Points, in no order, along strands that fork and pass close to each other.
Two points are linked if the straight distance between their rows is under 82. Some points are linked to none.
z667: [ 10   9   3  -2  30 -10 -54 -48  -4   9  47  -4 -16  -1  40 -17 -12 -35
   0 -39  -4]
z106: [ -6  56  32  13 -22  10 -45   4  35  -7 -59  27  33  17  13 -18  -7   4
 -34 -10   3]
z562: [-11 -38 -26 -32  -8  -6  29  12 -11   6  -8   4 -46  13 -19   8  16  -6
  15  33  32]
z499: [  3 -13 -24   2 -34   9  14  -1 -43  26  26   2 -10  39  17  33  13 -26
   1  -4  34]
z704: [-47  53   8  13 -35  -6 -30  16  30  -4  -4  46  23  25 -21   7  -1   5
   8  22   5]
z167: [ 32 -49 -25 -20  33 -35  -2 -13 -32  -8  39  -1 -22 -17 -35  14  -5 -35
   4  40  13]
z343: [-12   7   4 -41  23  -1 -30 -45  -5  30  47   2 -31   1  25   6  -7 -31
  25 -29  -3]
z665: [ -8   2 -27  33   3 -10 -31   1  37  17  20  49 -10  10  22 -46  14  -4
  19 -24 -12]
z175: [ 13   2  -4  19  13  -5 -57 -15  -1  38  36 -24 -19 -10  24 -28   9 -32
 -10 -18 -13]
z371: [ 21  -3 -10   8 -15 -10  19 -12 -31 -42 -10   5  21  31   4  -2 -21  -6
  -7  11  16]
z242: [  1 -35  21 -25  -3   6  28  20 -18 -57   7  -8 -15  -5 -26  36 -10  -1
 -19   7  37]
z410: [-25   4 -19   0  -6 -18  -5   6   0   9  29  23 -21 -20 -30   0 -11 -14
  44  55 -15]
z132: [-27  19  14  27 -31  22  -3  34   5 -13  51  30  27  -2  -7   2  -8  -5
  15 -10 -41]
z505: [  6 -53  30 -77   2  13  36  11  -8  25  -5   6 -28  42  19  37  26 -19
  13 -19 -22]
z17: [-32   3  -1  11 -25  11  -1  17  28  -7  26  42  12  28   6   9  16  16
  -3 -49  23]
z361: [-54   5 -33  22 -23  -6   1  16  41   6  11  45  -9  11  -5  -4  25  32
  23 -21  36]
z66: [ 31 -28  28 -57  39  -1   8  20  -6  54  14  -2  -2  -1 -43  18   5 -32
  -4  13 -39]
z978: [ -1 -12  19  -7   1   0  22  29  -1 -37   3 -22   9 -23 -45  52 -11  33
 -24  -1  38]
z755: [-43  18 -10  30 -22  -5   3  15  23 -48   2  60  20  15 -12  -2   0  11
   5  14   9]
z229: [ 34   4 -29  22  11 -22  -3  18  24  71  -5  29   5  14   0 -23  -3  12
  18 -13 -13]
z393: [ 30 -40 -42   5  18 -22  37  -1  -9   6  -2  20  -9  -9 -20 -32  -9   6
  27  18 -19]
z862: [  3  17   0 -32  -1  -5 -21 -21 -31  48  -9 -40 -20  10  -9  27   6 -18
  -9  27  31]
z670: [-25 -56 -25  -7 -11  23  16  24 -10  12  34 -26 -46 -46 -20   4  35  -7
  19  31  -1]
z485: [  9  11  13 -26 -13  13  16 -16 -30 -22 -40 -13  -8  16  18 -27 -11 -12
   7  25 -26]
z828: [ 21 -18  27  -7 -18  28  31  10 -54  -7  47  -2  20  30  21  35  -7 -41
 -11 -24 -26]
z439: [  6  32  22  26  -4  15 -23  10  -4  12 -32 -78  13 -18  -7   1  10  24
 -43  -4  12]
z983: [ 30   9   3  -4  38 -16 -20 -48  -3 -30 -33  -4  -3 -22  33 -45 -31 -16
  -9   5 -19]
z523: [ -8 -50  -2 -52   2  13  27   2 -11  -8  -3  -9 -45   1  -1  -8  15 -10
  14   3   0]
z435: [  4  -9   7   0  -4  21  56  19 -26  18  39  10   2 -12   4  37 -23  -3
  35  -4 -28]
z957: [-14  38  39  -4  10  -5 -12  -1  -7 -26  39  -2  17 -25 -27  54 -36  -8
  -3  16  -3]
z444: [ 10 -34  14   3  -8  27   7  42   9  31  24   9  15  17  10 -25  24  -9
   8 -32 -54]
z918: [-13  17  18 -20 -24   1   2  17  29  17  12  60  22  59   5  41   5  10
  -1 -51  13]
z750: [  2  -2 -16  50 -21  15   0  26  -6  12  12 -28  15 -24 -10 -25  10  13
   4  -1 -21]
z999: [-13 -15   4 -40  -5   3  32  19  -3   4 -14 -14 -40 -16 -31  45  -9  14
   9  29  43]
z301: [ 16  15  14   8  23  20   1   4  15  48 -35 -50 -13 -12  55 -31   4   9
 -14 -41 -28]
z615: [-20  15  17 -40  -7  -6  18 -12  21 -28 -23  88   5  31  16  16  -2 -12
  18  -7 -24]
z176: [ 27 -10  24 -15  20 -20 -57 -11  18 -18  17  32   1  47  14 -12   8 -36
 -48 -45  16]
z613: [-32  25 -31  20 -13 -44  -9 -26  22 -11 -24   6   3  -7 -26  20 -14  32
  29  75  40]
z399: [-13  36  24  41 -10   7 -47  20  14  12  13 -58  22 -35 -19   8  24  26
 -27   1  -2]
z946: [-49  22  50 -29 -28  41  17  22  -4  -1  21   0 -17  -9  11  43 -11  -7
  17  -4  -7]
z500: [-28 -13 -14  19 -52   9  30  20 -27 -26  10 -15 -24  -7  -2  36   7   8
  12  31  46]
z394: [ 22   0  -1  -5  48  -1  28 -28  -8 -31 -28 -26   3 -49  -6 -22 -26  16
   4   6 -20]
z201: [ 16  35  13  34  42  -4 -19 -27  23 -25   3  28  43 -54  14 -19 -35   6
  -1 -26 -35]
z168: [ 21 -26  16 -26   6  34  25  -1 -59  36  40 -15   2  20  30  40   9 -60
  -2  -8 -40]
z36: [ -8  -1 -15  36 -20 -28 -33   1  -1 -39 -15 -18  -2  -5 -26 -42  16  -7
  -6  81  -9]
z822: [ 18  10  -6  20  -8   6   2 -17 -13 -26 -53 -36   6  -6  20 -38 -12  21
 -23   2  12]
z365: [ 44 -14 -14 -21  39  -1  -2 -24 -53  55  12 -47  -8  -3 -11  38   7 -41
 -27  16  13]
z627: [ -4   8   9  31  28  26  17   7   3  -1  -4 -66  10 -47   8 -16   6  31
 -14 -37 -10]
z925: [  6 -19 -40  29  -3  31  20  -8 -51  36   3 -79 -16 -37  10  11  33   4
  -8  12  12]
z386: [-10  -5   5   2 -28 -14 -10  29  -7 -43 -27  -1   4  11 -50 -25  11  -9
 -16  69 -11]
z847: [ -4 -25 -24   4 -29  12  42  -3 -48  -8  19  -5 -26   8  24  26  -7 -11
  20  10  32]
z641: [-13  14 -21  22  -3  -4 -39 -20  26  17  -1 -23 -11 -11  21 -16  11  30
  -4 -34  38]
z771: [-18  18  -5   6   6 -15 -24 -23  19 -34 -20  65   4  19  20 -52   0 -27
  10  20 -28]
z28: [-13 -39 -30  14  -4   7  11  36  23  24  16  14 -15 -12 -24 -35  29  14
  22   0 -19]
z840: [ 13 -53  24 -36  10  20   2  19  -6 -25   5 -26 -11   6 -18  -9  27  -9
 -35 -25   1]
z271: [-15  -8 -28 -22  48 -51 -18 -41  45 -11  -7  79  -7  10 -16  -5  -4  -3
  16   8  33]
z100: [-23  26 -13  17 -45  -6   1  22  -2   2 -36 -13   9  16 -25   7   6  25
   0  42  32]
z782: [-43   1  27 -31   7  13 -15  13  33 -39   3  12 -16 -41 -33  -2   5  10
   3  14  -8]
z560: [ 24  47  23  21  17   1 -27   1  21   4 -63 -43  26 -15   8  -5 -16  31
 -52 -24  19]
z932: [ -9   1  18 -41  41   2 -37 -23  -9  40  47 -29 -28 -23  -9  27   8 -36
  -4  -8   0]
z400: [-23  23 -46  51 -14 -13 -15   5  47  22 -14  33  12   1   7 -25   6  46
  18 -25  26]
z268: [ 18   4  43   0 -14  15  30  14 -56 -27  49  -1  16  12  -1  66 -36 -39
 -13   6  -1]
z582: [ 17 -29 -19   0  10   2  23  -6  17   4 -10  20  -3  13  20 -20  11  27
   6 -44   1]
z903: [  1  16 -35  43  -2 -51 -11 -39  18 -24 -33   5  31   7 -12   2 -26  27
   5  52  43]
z795: [  7 -12   5   7  60  11  34   1   0  -4   9 -71  -2 -64 -22  -5   5  20
  -7 -16 -12]
z791: [-12 -31  26 -74 -22  23   8  16 -15  32 -16  -2 -40  44  10  11  31 -38
   0  12  -9]
z29: [ -9   0 -22  47 -13  -9 -44  15  19  29  44   8   5  -1  -2 -21  23  -1
   4 -18   0]
z807: [ 35 -11  -2  18 -25  12  45  14 -58 -11   4 -13  30  19   0  12 -16 -14
  -7  12 -11]
z974: [ 12 -18 -30 -11  22   0  13 -53 -12 -21 -37 -30 -34 -14  44 -41  -6  18
  11 -18  19]
z470: [  6  25 -24  47 -29 -11 -33  10  27  26 -53 -28   3  16  20 -26  12  38
 -24  -9  48]
z449: [  9 -22   9 -39  38 -25 -31 -13 -11   7  51 -14 -22 -23 -39  34  -2 -36
 -10  22  11]
z966: [-40  18  35 -13  -7  32  -1  11   3 -19  54  15  -4 -23   7  18 -11 -16
  24 -12 -38]
z530: [ 13 -56 -19 -41  33 -29  10 -16 -10 -23  29  28 -39   3 -17  -3  -5 -28
  11  10  13]
z569: [ 19 -16 -21  23  -5 -43 -30   9  -3   5  15  16  16  55 -26   8  12 -13
 -34   0  49]
z867: [  5  -7  20 -15 -13  29  58  15  -2  44 -15  -5  21  29  42  29   9  20
  38 -41 -56]
z938: [-26   5   1  12 -25 -15 -18  11   3 -13  55  22  -2  13 -15  51   1  -8
   1   1  46]
z104: [ 19  17  50 -17  22  15 -12 -15 -27 -29  17 -27  21   7   9   5 -14 -29
 -35 -31 -24]
z62: [ 21   2  31 -45  26 -12 -34 -19  22  12   5  24  -1  30   2   9  -1 -14
 -23 -43   8]
z90: [  3  -4 -11   2  15 -23 -34 -40  -2 -38  -3  -4 -13 -11   4 -37 -12 -17
   2  26  -5]
z492: [-49  -1   2  18 -34  10  33  29  13 -68  -4  43  -8  -2 -12  19  -9  17
  17  27  21]
z544: [  4  26  29 -43  15  -1  24 -23   7 -25 -18  57  21   2   8  24 -28   1
  19 -11 -33]
z338: [ -5  -2  23 -28 -25  22  46   8 -28 -43 -26   2  -4  13   6   7 -17  -4
   8  20 -14]
z95: [-25  10  37 -45  -7  31  38   2 -10  18  -1 -14 -28   3  15  63 -14   2
  16 -11  20]
z117: [ 27 -10  -1  -7  45  -4  28 -25  18 -50 -51  29  26 -53  -9 -25 -17  25
  -5  -3  -9]
z298: [-20 -22 -37  47 -19   9  23   7 -18 -25  68  -1  -6 -36   6   0  -3   7
  34  -4  -3]
z129: [ -2 -16   8 -13 -27  23  67  24 -12  32  20  31   8  24  29  36  -6   2
  48 -16 -51]
z657: [  6  31  10   5 -28  -6 -12   4  -8   8  -8  38  23  57   8 -12 -10 -21
   0   6 -16]
z682: [-23  15 -12  25  -8  15  -3 -22 -36   6  16 -83 -17 -47   8  25  27  11
  -5  20  22]
z162: [  7  43  43  -9 -10  13   2 -13  -8 -32  -2  40  45  18  16  10 -31 -13
  -3 -16 -44]
z468: [ 22 -21  44 -15  29  18 -13  17  -2 -24  26 -32  21  -8 -23   4   4 -12
 -48 -39 -11]
z3: [ 42 -20  16 -32  28   7  20  21  -9  63 -21 -24   7  13 -21   9   6  -6
 -11  -1 -24]
z42: [ -9  43  17   8  42   3 -31 -24  11   4   6 -25  -2 -52  -1 -22 -19  -2
  12   7 -42]
z959: [ 17  -5  13 -38   0   9  41  36 -14  62 -27 -19   7   9 -40  45  -1   9
  -1  22   3]
z122: [  8 -19 -40  30  20 -14   9 -20  25 -30 -10  34   8 -17  13 -35  -2  28
  10 -27  15]
z614: [ 17   7  -8  25   4 -34 -14  -7  -4 -27 -15 -30  25 -27 -43   3 -15  22
  -7  62   5]
z266: [-45   0  -9 -39 -11 -19 -12  17  34  34 -20  45 -36  63 -13   3  33   1
   1   0  39]
z954: [ 34  26  16  20  26  -2 -32  -3  24  23 -20 -30  -2 -15  57 -24 -13  -3
 -46 -50 -10]
z284: [-25 -35 -18   2 -11  -5  -2   9  -8 -31  20 -31 -38 -39 -27  -6  26   9
   7  43  16]
z369: [ -9  11   6  27 -35   9  11  37  -7 -30  20  52  33  27 -16 -17  -7 -19
   7  18 -46]
z543: [  8 -31  -3 -13  16   3  15  42  27  26 -12 -21   2 -26 -55   3  19  41
 -12  -8   9]
z74: [ 17   9 -15  38   3 -21 -67  21  23  78  39   4   6  10  -5  -9  18 -20
 -13 -19  -1]
z878: [-27  17  11 -60   1 -21 -15   0  29  25 -12  45 -24  42 -21  36  -3  -5
   8   6  36]
z160: [  8 -39  22 -72   6  -1  46  13  -7  22  -9  21 -39  22  -9  49  -1 -13
  19  12   6]
z969: [ 17 -48  23 -55  11  -4  17  16  -7 -29   4   4 -14  27 -27  23   6 -11
 -30 -15  27]
z357: [ -1 -11  16 -23  -6   9   4  44   2  35  -4 -24   4 -12 -57  33  14   6
 -14  25   7]
z276: [ 17 -34 -30   9   8  41  58  11 -40  60  -4 -57   0 -16  12  16  22   9
   5 -10  -3]
z700: [  3  21 -47  65 -30 -30  -2 -27 -33  -4  26   6  27  13  14  -1 -28  -9
  34  42   3]
z192: [  1  41  17  28  32   1 -23   5  32   6   7  -4  32 -50 -16  -9 -18  19
   0 -15 -36]
z659: [ 42 -36 -30  33  17 -27 -17  13  13  -7 -14   0  -8   3   0 -51   9   0
 -25  -8   9]
z196: [-14  -8  -5 -12  10 -12 -30 -21  -7 -15  19 -33 -28 -36 -18  -9   7 -12
   6  34  -2]
z427: [-11 -15 -58  33 -11 -33 -25 -45 -13   8  33 -25 -25  -4  16   3  17   2
  22  22  52]
z397: [ 31   4  -6   9  66   7  52 -16 -13  16 -14 -59  -1 -47   2 -15 -15  15
  11 -14 -30]
z353: [-24 -11  -8  -1 -24  -3   8  13  -9  -3   6 -30 -34 -20 -23  55  15  22
   3  35  63]
z987: [  4  11  20 -35  25   2  11 -22  14 -48 -50  39  17 -35 -19 -19 -19   1
   2  27 -27]
z330: [  1  11  -3  -8  14   6 -26 -36  28   6 -23  -8 -14   1  50 -15   3  25
 -13 -66  36]
z290: [-35   9  12   3 -37  57   4   1 -46  10  10 -64 -15 -12  32   3  20 -21
  -2   7 -14]
z790: [ 17   9 -28   5   9 -19 -11  -5  17  51 -43   0 -23  -4   3 -53  -3   5
  25  29 -20]
z725: [ -1   5 -27  70 -29 -23 -19  19  19 -25   1 -18  34  -3 -25  -2  17  50
 -21  13  38]
z64: [-28  27  22 -16 -16   0 -14  -7  19 -24  25  78  14  39  20  10  -7 -23
  10 -25 -24]
z226: [  5  51  31  18 -32  15 -52  21  25  28 -31  -2  17  29  32 -28  -1  -8
 -31 -20 -18]
z145: [-25 -27 -27  31 -23   0  38  12  -8 -58  32  25 -10 -13  -1   7 -11  13
  23   7  18]
z705: [-22  19  32 -57  -3   3   3  27  43  23 -18  51   0  25 -29  50  -4  20
   6 -14  16]
z975: [ 15  27  10   2 -10 -11  -7  22   7  36  15  39  34  35 -21  12 -15  -8
   4  -3 -22]
z44: [ 12 -21  38 -45  -4   6  12  38   1  -1   4  18   8  30 -38  28   1 -13
 -21   3  -7]
z376: [ 12 -21 -43  49  12 -20  23  -3  -4 -16  45   9  14 -37 -16  -5 -18  21
  26  -2  -1]
z4: [ 30  17  28  -4  35   2  -9 -45 -25 -49  -5 -26  12 -13  28 -21 -32 -24
 -25 -16 -22]
z756: [-10 -52  -4 -33  16  16  39  23   0   6  22  -8 -37 -39 -24  12   8   1
  24  11  -5]
z398: [-13 -21  28 -14 -23  32   2  42   6 -34 -34 -40   3 -12 -33 -23  26  20
 -37   8  -2]
z446: [-31 -18   8 -19  10  41  43   6  -7  16  35 -17 -25 -36  18  -2   5  -1
  45  -8 -46]
z653: [ -5  21 -29  74 -21 -18 -35  23  43   9 -22   3  20  -1  -1 -30  14  41
 -10  -2  22]
z789: [ -6  31  29  33 -28   0 -38   8   0 -65 -32 -40  37 -16 -25  -9   2  20
 -43  35   2]
z549: [ 25   5  48 -26  19  32  33   7 -34  22  -1 -54  27  24  15  36   6 -23
 -31 -32 -19]
z982: [  4 -14 -38  51 -19 -26  -5  10 -18 -14  21  -8   5 -13 -25 -24  10  -2
  12  59  -8]
z772: [  8   9  -6   9 -40  15   4  -1 -24  35  20   2  15  60  42  19  10 -12
  -7 -47  22]
z10: [ -2 -27 -24   7 -15  41  78  12 -43  43  11 -26 -11 -10  29  40   3   6
  32  -7   2]
z980: [ 18   4 -35  12   6 -28 -12  11  45  61 -46  27 -28  15  27 -48   9  15
   6  -6  -2]
z714: [-23  18  14  10 -58  17   2  24 -29 -21   5   1  11  33   1   7   0 -18
  -6  19   5]
z232: [-43   0  -8   3 -24  34  18   0  -4  -9  17  -9 -22 -28  20 -19   3  10
  34  -3 -24]
z288: [  8  -6  -9  -2  -2  10  46  10  -1   6   0  15  14   0  -1   4 -15  25
  23 -20 -16]
z133: [ 15  27  15   7   6  -4 -14  -8  34 -26 -64  49  37   0  10 -26  -6   8
 -28 -12   5]
z246: [  8  60  23  29 -35   9 -37  -2  -7   9  -8  12  33  34  28 -17 -22 -20
  -9  -3 -25]
z506: [ 10  18   6  53 -30 -19 -22  16   4 -56 -13 -26  56  -2 -35  13   1  38
 -43  30  31]
z849: [  3  11  23 -15  26  21  25   3 -46  27  36 -41  -6 -28 -15  74  -8 -42
  -4  24  -7]
z600: [  8 -16 -37  34  14 -35   6 -17   7 -38  19  33  21  -1 -15 -11 -17   8
  10  12  17]
z821: [-19  -5 -19 -16  35 -59 -43 -35  39  -7  29  48  -8  16 -25  26 -11  -8
   3  11  56]
z654: [-22 -18 -21 -22  -1 -12 -15   5  34  37 -30  36 -48  57  17 -38  44  -3
   5 -14  11]
z842: [  1  31  -3  -7  12 -11 -37 -14  18  41 -16  -8 -12  -7  -7 -19  -9   1
  12  11  -8]
z675: [ 20 -38  17 -52  22 -13 -18  31  20  30 -10  20 -22  27 -38 -28  25 -30
 -14  18 -32]
z747: [-39  51   0  29 -24  -9 -48 -17  26 -23 -11  50  23  25  12 -26  -7 -16
   4  21  -8]
z174: [ -7  13 -16  44  28 -17 -36 -49  46 -43 -18  32  24 -58  30 -28  -5  21
  -8 -26  29]
z372: [ 44  22   0  33  34  -1  11 -22   2  18 -14 -34  20  -9  56  -9 -24  17
 -18 -66  -2]
z362: [-42   7   6  -2 -22  28  -9 -27 -16 -48  34 -12 -19 -15  37 -13  -3 -10
  16 -18  -5]
z40: [-12  -7  17   8 -19  19  19  35  -8 -31 -19 -58   9 -31 -42  19  11  36
 -24  17  16]
z652: [ 33 -22 -27 -13  22 -30  22 -40  -7 -34 -38  21   1  28  12 -11 -12  12
 -10 -16  43]
z711: [  3 -15   9  24 -33  24  15  47  -1  -7  18  33  24  34   5 -35  17 -13
   2 -12 -60]
z171: [  8 -31  -4 -47  32 -17  24 -24  24  -5  -2  66 -19  12  13  -8   5  -4
  36 -23 -44]
z322: [-15   8 -15  18   9 -12 -39 -13  43  -4 -11  70 -20   8  40 -69  17 -25
   8  -9 -35]
z173: [  2  -8 -46  24 -11 -10 -30 -30 -11  43  17 -32 -23   9  30  -7  24   4
   2 -24  48]
z550: [ 11  -2 -21 -17  39 -54 -37 -31  18  13   9  12  -6  -7 -38  12 -16  -1
   9  34  31]
z72: [ -6  24  12  10 -25   6  15  32  23  26  31  62  40  35  -4  31 -10  10
  18 -35 -23]
z363: [ -4   1  11 -30   3 -12   2   6   8 -45 -51  26   4   1 -42 -23 -10  -2
  -7  57 -13]
z125: [  8  10 -19  65  -8  -3 -20  17   4  32  21 -53  19 -38 -11   0  23  39
 -12  -8   6]
z209: [-11  -4 -51  51 -26 -29  -7 -33 -37  -7  46 -15  -5 -11  12  15  -3 -14
  34  54  22]
z428: [-11  23 -28  50   9 -25 -34 -41  30 -37 -13  22  24 -24  16 -28 -16  14
   9  13  14]
z177: [ 20 -31  16 -17   2  19   6  40  24  34 -25   8  -3  12   3 -49  25  -4
   8  -3 -69]
z121: [-28  17  10 -10 -16  13 -27   8   0  35  20 -14 -10 -10 -10  -1   9 -12
  14  14 -18]
z763: [-31  17  22 -17 -24  17  -9 -23  -9 -45  35  34  -1  24  38   9  -9 -25
   7 -30  -5]
z413: [-18  17  29 -39 -11  16  28  21  16  35   0  14   3  15  -6  60 -11  24
  15 -26  17]
z279: [-31 -24   3 -54 -19   4  25 -15 -14 -33 -13  28 -57  47  31   5  18 -19
  13   0  30]
z12: [ 35  23   6  31  15  -3 -19  -4  -5  34  29  -5  26   5  23  -6 -17 -11
  -7 -39 -24]
z412: [ 31  31  18   7   8  -4 -20 -16  -8  23  30   1  34  35  20  28 -21  -9
 -20 -58  11]
z570: [ -2 -13 -23 -17   2  -6  -9 -33   8  -7 -45  -6 -38  16  29 -43  13   9
  -2  -8  29]
z831: [-19  31  17  -2 -61  15 -13   7 -26   6   9   1  13  57  20  32   2 -17
 -12 -12  29]
z953: [ 41  -6 -24  17   7 -34   7 -42 -22 -36 -34 -14  25  27   9  -3 -30   7
 -23   9  48]
z971: [ 20  -1   5  13  -1 -13 -44 -11   0   6  48  20  18  47  21   4   6 -25
 -30 -62  26]
z110: [ 42 -23   5 -31  14   7  14  -9 -51  32  16 -20  -1  24   6  23   1 -39
 -18  -9  -7]
z812: [-25  29 -23 -20  -3 -33 -10  -8  33  22 -49   7  -9  -3 -39  16 -14  35
  21  52  44]
z342: [ 11  34  16  22  43  -7 -55 -24  -6  31  29 -46  -8 -39  10 -17  -7 -29
  -8   1 -33]
z22: [-12  22  37 -55  27  10 -10 -31  16 -13   7  18  -1   0  13  28 -13   2
  -5 -43   6]
z639: [ -1 -19 -21 -18  35 -26  -1 -14  34 -13  -1  65 -12  -4 -14 -31   3  -3
  18  -1 -12]
z635: [ -3  20   5   0 -13  20  -2 -30  -4 -37 -53   7  -3  -2  45 -56 -11  -4
   5   8 -30]
z961: [ 15 -31 -27  45  -8  -5   2  18 -31 -13  27 -47   0 -53 -31 -15  25   3
   0  53 -25]
z936: [ 40  29   3  12  10 -22 -29 -13  22  -1 -59  22  16  10  36 -34 -21  -7
 -28  -3  -6]
z274: [ -4 -34  -3  19  -8   1  12  35   8 -61  20   8  13 -22 -41 -12   8  15
 -15   8  -4]
z311: [-18  25  -4  50  13  14 -21 -12  24 -15   2 -54   4 -58  15 -17   9  50
 -12 -37  10]
z995: [  2 -29 -34  23   1 -17  12  36  18  17  19   4   5 -21 -49   3  15  30
   8  11  16]
z702: [ 17  18 -14  27 -10  -9 -19 -14  13 -15 -65  10  -8   4  55 -67 -10  -8
 -12   8 -12]
z454: [-18  -6  -3  22 -61  27  23  39 -42  -3  21   9  -2  22  -3   2   8 -38
  13  44 -26]
z255: [-21  11  25  22 -46  29 -23  29 -10 -45 -26 -51  11  -7 -13 -26  23  14
 -39  16  -6]
z798: [ 45  19  11  22  50  -1  17 -25 -24  17  25 -31  22  -9  31   3 -25 -10
  -7 -48 -24]
z940: [-13   1   1 -21  26   8 -19 -25  24 -13 -41 -50 -25 -37   0 -12  12  43
 -22 -24  44]
z294: [ 34 -14 -17 -33  20 -11   7  -8 -36  55 -21 -47 -15  -4 -38  48   5  -8
 -17  37  43]
z709: [  6 -42  -5 -66  38 -22  28 -24  17 -28   7  53 -39   6  -1  14  -4  -5
  22 -12   8]
z291: [-12   8  30 -64  -5  13  -4   5 -11  38 -15 -16 -26  17 -10  25   6 -19
   0  17   1]
z469: [ 20  -1  -4  46 -24  27  31  30 -45   6  11 -35  35 -13  -9  -9  -5  -2
  -2  11 -37]
z243: [ -1 -12  22 -16  17  39  35   8   2  51  -6 -24   5   1  49 -10  13   0
  35 -33 -75]
z834: [ -5  35  33   8   0   4 -17  -8  -4 -49  32  25  46  -7  -6  21 -35 -11
 -11 -13 -17]
z741: [ -5  33 -30  58 -19 -21 -18 -35  -7 -24 -10  -5  25  -5  15 -26 -30   4
  19  43  -4]
z9: [ 38 -24 -48   2  10 -17  40 -40 -27 -15 -49 -16 -13  12  26 -30 -18  22
  12   5  29]
z153: [  2 -20  25 -23  34  39  19   2   6  43 -13 -56 -15  -3  48 -11  28   1
   5 -47 -36]
z647: [  7 -27   5 -19   6  -4   8  38  22   3 -20  40  -5  15 -36 -44  16  -9
   4  21 -45]
z949: [-29   3   4 -10 -47  32   6  35 -21  36   6  -7 -16   3 -12   8  18 -23
  19  44 -24]
z356: [-35  10  -7  34 -19  14 -17 -19  -7 -31  20 -62 -11 -43  12   2  21  33
  -2  -7  21]
z777: [ 29 -23  26 -68  29 -19 -12   1   1  20  10  30 -16  27 -32   5  -2 -40
  -5  13 -29]
z345: [ -4   9  -1  33  28  -5 -10 -28  33 -61 -10  49  47 -61   2 -25 -13  11
  -2 -16  -8]
z688: [ 16 -33  22 -65  11 -13  41  38  10  -1 -18  39 -15  25 -46  33  -4  -3
   2  22   2]
z581: [-13 -14   1  -1   5  36  62   1 -30   5  33 -33 -10 -24  26  29  -6   8
  26 -29  -7]
z154: [ 23  18 -10  31   6  12  16  21 -42  54  -1 -52  27 -32 -35  21   3  -8
  -5  46 -31]
z312: [ 37  22  -6  23  -1 -19 -32   4  26  18 -71 -35  -4   4  35 -28  -7  21
 -52 -17  36]
z967: [ -2 -22  19 -15 -42  30  76  28 -33 -30 -16   6 -11  22  13  37 -12   9
  11   1  12]
z215: [-12  31  26 -27  27  18  -6 -47  16 -18 -25  -5   3 -12  40   7  -8  20
  -7 -56  10]
z445: [-36  -9 -17 -26  -2   0  -4 -10  30 -13 -34  41 -33  23  12 -35  30  13
   5  -8  17]
z317: [  5  11  -4 -37  24 -37 -27 -25  24   4 -40   9  -4   3 -32  11 -15  15
  -4  25  44]
z692: [ 17  -5 -42  30 -10 -19  19  16 -10  42  24  29  15  19 -11   0  -5   5
  27   5   1]

A fork is a point with three links. Follow the links from the first point to the second and name the forks in between, in order.
z428, z615 -> z435, z581
z110, z469 -> z969, z653
z397, z330 -> z581, z435
z226, z242 -> z653
z90, z789 -> z969
z652, z160 -> z653, z969
z322, z243 -> z435

A fork is a point with three links, a tip a point with one. Leave the first point through the second and follow the links. Name the first fork or tip that comes.
z523, z562 -> z692
z74, z29 -> z435
z949, z454 -> z969
z702, z936 -> z653
z582, z122 -> z74
z932, z449 -> z903
z957, z834 -> z581
z946, z966 -> z28
z653, z400 -> z967
z10, z276 -> z961

Name the points in between on the shortest way along the links from the first point to the second, in order.
z798, z627 -> z372, z954, z301, z153, z243, z867, z129, z435, z581, z10, z276, z925, z682, z356, z311
z72, z468 -> z918, z17, z361, z400, z653, z725, z506, z789, z255, z398, z40, z978, z242, z969, z840
z878, z3 -> z705, z413, z95, z946, z966, z132, z369, z711, z444, z177, z647, z675, z777, z66
z454, z365 -> z714, z831, z772, z499, z847, z500, z353, z999, z562, z523, z756, z670, z284, z196, z90, z983, z4, z104, z468, z840, z969, z44, z688, z160, z505, z791, z291, z862, z294
z125, z878 -> z750, z469, z807, z371, z953, z652, z9, z974, z570, z445, z654, z266
